Points, in no order, along strands that fork, close into loops and pass close to each other.
Two points are linked if the straight distance between their rows is under 44.8. Some points are linked to none.
Dide: [-25  48  39   3 -40 -65  12   8  19]
gebeb: [ 50  -2  10 -32  28   3 -28  65  31]
pubi: [-37  19 -68  -4  16 -23  22   1 -39]
riti: [-49   1  31 -30  27 -28  14   0  36]
rabif: [-18   4  28 -21  13 -35  11 -12 -11]
bevo: [-17  31 -66  45 -22 -10  23 -19 -74]
rirup: [-45  22 -21  57 -43  -4  28 -64 -41]
gade: [-40  27 -39  60 -37  -2  27 -42 -45]
mol: [ 13  17  49 -19 -21 -56  -5 -19 -34]
bobub: [  0 -15 -67   9  40  56  37  -6  35]
Goke: [  6 -19  30   1  17   9   1 -29  -7]
kom: [-21  28 -83  31  -7 -13  27 -11 -70]
lud: [-52  46   2   5 -23 -41  10  13  15]
zilu: [-53  34   8 -16  -5 -46  12  17  21]
Gebob: [-35  51  21  11 -37 -54  12   7  13]
zal: [ 54 -16   7 -47  25   5 -38  60  13]
Kiz: [-45  32 -63  13  -1 -20  22   5 -27]
Nar: [ 37  11  48  16  -3   9 -23  47  49]
bef: [ 52 -33  68  14 -66  13 -43 -29 -21]
bal: [ 33 -21  65   9 -23   8 -24 -30  -8]
fufo: [ 10   5 -52  10  36  43  24  36  62]
Pivep: [ -3  35  32  -9 -24 -60   6  -3 -22]
pinem: [ 58  -7  40   7 -42   9 -51  42   0]
Ruzov: [ 45 -27  73   8 -46   7 -34 -31 -13]
kemu: [-55  22  -4  49 -50 -13  27 -70 -25]
tozi: [-52  31   7  49 -55 -19  23 -54  -4]
rula: [-58  15  12 -31  17 -36  13   9  27]
zus: [ 13  10 -39   2  38  31  16  51  67]
safa: [ -9 -29 -64  -7  47  37  36 -36  -9]
Vevur: [ 41 -32   2  23 -12  40 -21 -27 -40]
zavu: [ -2 -22 -68   6  42  55  37 -22  17]
nonem: [-50 -16 -21 -25  45   4  23 -10  30]
Bevef: [-12 -10  32 -15  18 -17  10 -20  -8]
zireg: [-66  42 -47  26 -21 -11  14   2   4]
zug: [-12 -20 -59 -17  44   9  28 -34 -46]
ris: [11 -2 62 20  5 14 -4 17 61]
miv: [-24 -13 -18   8  39  37  25   4  67]
zadif: [ 24 -22  14  19  10  33  -6 -20  -6]
boko: [ 28  14 -26  -9  39  17   2  63  56]
kas: [ 60 -16  55  17 -64  12 -51  20  -6]
Sak: [-38 -19  -7  -6  43  23  24  -9  50]
Pumib: [-21  27  22 -13  -8 -51  11   1 -13]
Zisop: [ 58 -24  41 -40 -25  -7 -59  61  -4]
Gen: [-48  -3 -35 -29  39 -12  23  -7   2]
Gelek: [-21  23 -94  12   9 -13  31  -8 -68]
pem: [ 58 -47 -25 -72  55  38 -16  29  22]
pugep: [-13 -13  51  -3  22   2  10 -15  36]
guriv: [ 59 -25  63  19 -76  13 -50   0 -11]
tana: [ 42 -21  -2  28  -5  41 -16 -11 -17]
diru: [ 52 -14 -82  19  15  63   9  -7 -27]
gutif: [ 48  -2  40  21 -23  20 -35  25  15]
beg: [ 19 -15  42 -15  -9 -18 -12 -38 -49]
lezo: [ 36   8  -4 -20  36   7 -13  68  47]
Saz: [ 59 -48  -8 -68  41  26 -30  37  13]
sema: [-21  11 -68  -3  20 -21  23  -7 -59]
fep: [-71  17  -8 -36  25 -28   9  16  37]
dav: [ 30 -31  16   8  -4  24 -17 -40 -46]
Kufal: [ 16   2  51 -22 -16 -40  -8 -29 -40]
rop: [ 37 -26  67 -14 -41 -15 -30 -48 -45]
repif: [ 27   7  59  23  -2  14 -13  27  55]
fiv: [-10 -27 -61 -12  47  23  32 -40 -27]
tuni: [ 26 -25  36   1  -8  10 -16 -40 -41]
Fuvik: [ -3  -7 -62  11  39  54  35  12  57]
pakun: [ 39 -13  58  21 -24  19 -25  -5   9]
Tesiz: [ 46  10  39   0  -3   2 -34  61  36]
gudul: [ 56 -39  34 -53  -5  -2 -59  55  -4]
luvan: [-79  45 -43  22 -20  -6   7   5  22]
revul: [-13  -8 -55 -17  35  -9  25 -24 -57]
ton: [ 58 -58   9 -66  32  25 -41  37  16]
las: [-37  -8  41 -20  27 -16  14  -9  33]
Kod: [-13 -10  58   8  19  10   8   1  63]
lik: [-58  42  -6  39 -46 -20  15 -15  15]
bosiz: [ 58 -13  35 -12 -35   1 -55  54  -4]
vesid: [-24  32 -51  57 -32  -9  24 -29 -65]
Lizut: [-46  11 -55 -20  27 -21  23   1 -20]
rem: [-65  35   4  44 -51 -15  19 -41  14]
teza: [-52  39 -56  31 -17 -14  20   0 -18]
zel: [ 55 -38  20 -58  18   6 -48  51   6]

A piece is two or more points that can be reached from each other along the links. Count, over all rows, the pieces, the separate loops (a circle has one, a figure eight two, a Y none), the forks (points with three links) and the tips (points with one).
pieces: 3
loops: 2
forks: 5
tips: 7

A fork is a point with three links, a tip a point with one. Leave the first point through the second and follow the links. Name the first fork or tip that comes.
pem, Saz: zel
bal, pakun: pinem
luvan, zireg: pubi
Kod, ris: Tesiz
gade, vesid: sema
vesid, gade: lik

How many points has the smallest loop of links through each point below? Write none if it is on no loop.
guriv: 8
tuni: 13
gebeb: none
